The views of a scene show one set of named points, each view turned or mirrored, shifted and resized as a whole, with a little noise and some points left out.

Scene 1
View 1
Nela: [ -4  -5 -25   4  13  -5  10  -2  -8   5   6   6   4   2  -5  -8   2   5
   2  -5  -8]
mari: [ 12  -8  -3  -3   9  -3  11  -4  -7   0   3   0   0   7 -10  -6   0  -9
 -16  -4  -3]
bel: [ -1  -7 -22   0   5   1  15  -4   3  -9   3   4   2  11  -4  -5   9   5
   7  -8  -6]
vese: [  6  -8 -15   0  12  -5  10  -4  -7   0   6   1   2   4  -9  -5  -2  -1
  -7  -2  -8]
legab: [  9  -5  -3  -1  10   0  14  -3  -5   2  -2  -1   3   9  -6  -6   3  -8
 -19  -5  -3]
lesu: [  2  -1  -4   2   8   0  12   3  -9  12  -5   6   4   7  -1 -11   8 -10
 -20  -9   1]
lirav: [ 11  -9  -5  -3   9  -1  14  -6  -3  -5   2  -3   1  10  -9  -4   1  -6
 -14  -4  -5]
tizan: [  7  -5  -5  -2   4  -2  12   1  -7   3  -1   6  -1   8  -6 -10   7 -10
 -12  -8   2]
guki: [  3  -7 -17   0   5  -5  10  -1  -6   0   6   7   0   5  -7  -9   4  -2
   1  -6  -3]
zal: [  0  -7 -22   0   9  -1  13  -5   0  -6   4   2   3   8  -5  -4   5   5
   3  -6  -9]
mukik: [  4  -3  -4   1   9   3  16  -3   0   0  -6  -1   6  11  -3  -5   8  -5
 -18  -8  -3]
Nos: [  4  -3  -5  -1   1  -3  10   6  -9   9  -3  10  -1   7  -3 -14  10 -12
 -12 -10   6]
View 2
lesu: [  9   3  12  -5  -1  12   9   4  -2   8   2   5 -10  22   9   3 -22  -2
  -9  -1  17]
guki: [ 5  1 19 -5  2 15  5  5 -3  0  6 -2 15  9 15  1 -4 -3  2 -2 14]
lirav: [11 -5  3 -9 -2  1  6  2 -3  0 -3 -1  2  7 15  1 -1  5 -8 -1  7]
Nela: [ -4   7  23 -10   3  14   7   9  -2  -6   4   4  22  13  11   2  -6  -1
   7  -2  17]
bel: [  5  -1  18 -11  10  13  14   4  -1  -1  -1  -2  24  10  11  -2  10 -14
  -1   0  11]
vese: [ 2  2 12 -9 -3  7  2  6 -3 -5  2  1 12  8 15  2 -5  8  2 -2 12]
mukik: [  9   0   7 -11   4   6  13   4  -1   4  -5   3  -1  17   7   1  -9  -3
 -10   0  13]
Nos: [ 14  -1  16   2   0  20   7   2  -4  12   8  -2  -6  17  14   2 -18  -7
  -7   0  17]
zal: [  1   1  17 -12   7   9  11   6  -1  -5  -1   0  24  10  11  -1   5  -6
   1  -2  13]
legab: [ 12  -2   1  -8  -3   1   7   2  -3   4  -3   2  -8  14  12   3 -11   6
 -12  -1  10]
mari: [11 -3  5 -5 -6  5  2  3 -4  2  2 -2 -3  8 16  4 -8  9 -7 -2 10]
View 3
Nos: [ 18 -18  -1 -18 -10   1  -1   6  16  -4  -9   4   1   7   1 -17 -11  11
  -7 -18 -23]
mukik: [ 24 -18  -5 -12 -20  -6   4  20   0  -2 -15   8 -12  -8  -3 -10  -9   1
 -15 -14 -16]
lesu: [ 24 -20  -2 -18 -13  -3  -1  13   4   3  -3   9   0   7  -2 -16 -13   1
 -11 -21 -20]
zal: [  7   1 -12  -3  -9 -10  13  14   3 -10 -31   6 -15 -17  -4  -1   7   2
  -8 -15 -14]
guki: [  3  -4 -11  -8  -7  -6  10   7  11  -7 -23   3  -8  -6  -1  -8   1   7
  -1 -16 -15]
legab: [ 19 -22  -7 -13 -25  -7   4  18   4   5 -10   8 -12  -5  -3 -14 -15   2
  -8 -11 -11]
Nela: [  0   5 -15  -5  -3 -12  12  10   0  -5 -23   8  -6  -5  -5  -2   8  -4
  -2 -24 -14]
lirav: [ 12 -21  -9  -9 -28  -8   8  17   7   2 -17   7 -19 -12  -4 -12 -13   6
  -5  -5  -7]
mari: [  8 -23 -10 -11 -26  -7   7  13  11   5 -11   7 -13  -5  -3 -16 -16   6
   0  -8  -6]
tizan: [ 16 -20  -4 -15 -17  -3   3  10  13  -2 -11   4  -6   0   0 -15 -12   9
  -6 -14 -17]
vese: [  1  -8 -14  -6 -16 -12  12  13   4   1 -18   9 -13  -6  -5  -8  -2   0
   1 -15  -5]
View 4
zal: [  4  11   8   8  -1  -9  -1   5  -5 -12 -15  -3  -5   2  -1   9  -3   1
  10   2  -7]
Nela: [ 12   8   6   8  -5  -6  14   1  -3 -12 -13  -5  -4   6  -2   7  -3   3
  12   7  -5]
lesu: [ 15  13 -12   2 -17  -7   4  -7  -5  -2 -13   0 -13 -16   4   4   0  11
  -5  26 -17]
mari: [  8   9  -9   1  -5   9  -5  -8 -15  -6 -12   0  -8 -17   5   7  -7  11
   1  15 -11]
guki: [ 10  11   1   6  -2  -3   3   1  -8  -7 -13  -6   0  -2  -1   4  -7   0
   6  14  -7]
vese: [  9   6  -1   5  -3   5   5  -5 -10 -10 -13  -1  -7  -5   2   8  -5   8
   9   7  -6]
lirav: [  4  10  -6   2  -3   4 -11  -5 -15  -8 -13   2 -10 -16   5   9  -5   9
   3   8 -11]
mukik: [  7  13  -5   3 -12  -9  -7  -3  -7  -6 -15   3 -15 -15   5   8   1   9
  -1  13 -16]
tizan: [ 12  14  -7   2  -9  -3  -5  -4 -11  -2 -13  -3  -5 -15   3   4  -6   7
  -3  23 -14]
bel: [  3  15  10   8  -1 -14  -8   8  -6 -10 -16  -5  -3   2  -2   8  -4  -4
   8   3  -8]
legab: [  7  11 -10   1 -10   1  -5  -7 -11  -6 -13   3 -14 -18   7   8  -2  12
  -1  15 -15]
View 5
lesu: [ -1   3   0  16  11   5 -18   2  10  -7   4   1   3   1   1   4   0   0
  -9 -14   6]
guki: [ -2   2   8  11   7   2 -10   0   6   4  -4   9  -1  -5   4   4 -11   8
   0  -5   6]
Nela: [ 0  2 12 10 12  4 -7  8  8  7 -2 13 -5  0  4 10 -9  8  2 -4  6]
lirav: [-10   1   0  15   5   1 -14  -4   6   2   5   2   8  -8   4   4  -2   2
   4  -2   8]
bel: [  2   0  15  12   1  -2 -10  -3  -1   8  -1  11  -2  -2   2  12 -12   4
   4  -1   8]
Nos: [  1   3   2  15   6   3 -16  -3   7  -5  -5   4   0  -3   1   0  -8   4
  -9 -14   4]
legab: [ -7   1  -1  16   7   3 -16  -1   8  -2   7   1   7  -4   3   4   0   1
  -1  -7   8]
tizan: [ -3   2   1  16   6   2 -16  -3   7  -3   0   2   4  -4   2   1  -5   3
  -5 -11   6]
vese: [ -7   1   4  12  11   5 -11   4  10   4   3   7   3  -4   5   5  -4   6
   4  -3   7]
zal: [ -1   0  13  11   4   0  -9   1   2   8   2  11  -2  -2   4  11 -10   5
   6  -1   8]
View 6
zal: [ -3   5  -2  -2  -7  17   5  -1   6  -3  -6   9  -9 -12  -3  -4  14  13
  10   7  21]
vese: [-1  6  2 -5 -8  2 12 -5 -6 -9 -3  2 -5 -9  2 -6  5 10 11  4 18]
tizan: [  8  14   9  -4 -17  13  24   3 -11  -9  10  -2  -5  -5   0 -15  12  12
  10  -3   8]
Nos: [  7  16  13   1 -21  17  24   6 -15  -8  13  -2   0  -1  -6 -18  14   7
   8  -6   6]
lesu: [ 10  17  14  -2 -14  14  25   4  -9  -8  17   0   4  -7   3 -23   9  -2
  14  -4   7]
mukik: [ 10  14   7  -7  -9  17  23   2   2  -5  11   4  -6 -13   6 -16  11   7
  16   0  11]
bel: [ -2   7  -3   1 -11  25   4   3   8   0  -5  10 -11 -12  -6  -3  20  17
   8   6  19]
lirav: [  8   9   2 -12  -9   7  27  -3  -3 -10   5   0 -14 -12   9  -9   9  19
  15   3  13]
mari: [  8  10   6 -11 -12   2  28  -2 -11 -12   6  -4  -9  -8   7 -11   6  15
  14   1  11]
legab: [ 10  13   7  -9 -10   9  29   0  -5 -10  11  -1  -6 -12   9 -15   7  10
  17   0  10]

In a view up to two points have been moved. Name them for each view, in the order of its rows, or write none.
view 1: mukik
view 2: legab
view 3: none
view 4: none
view 5: Nos, vese
view 6: none
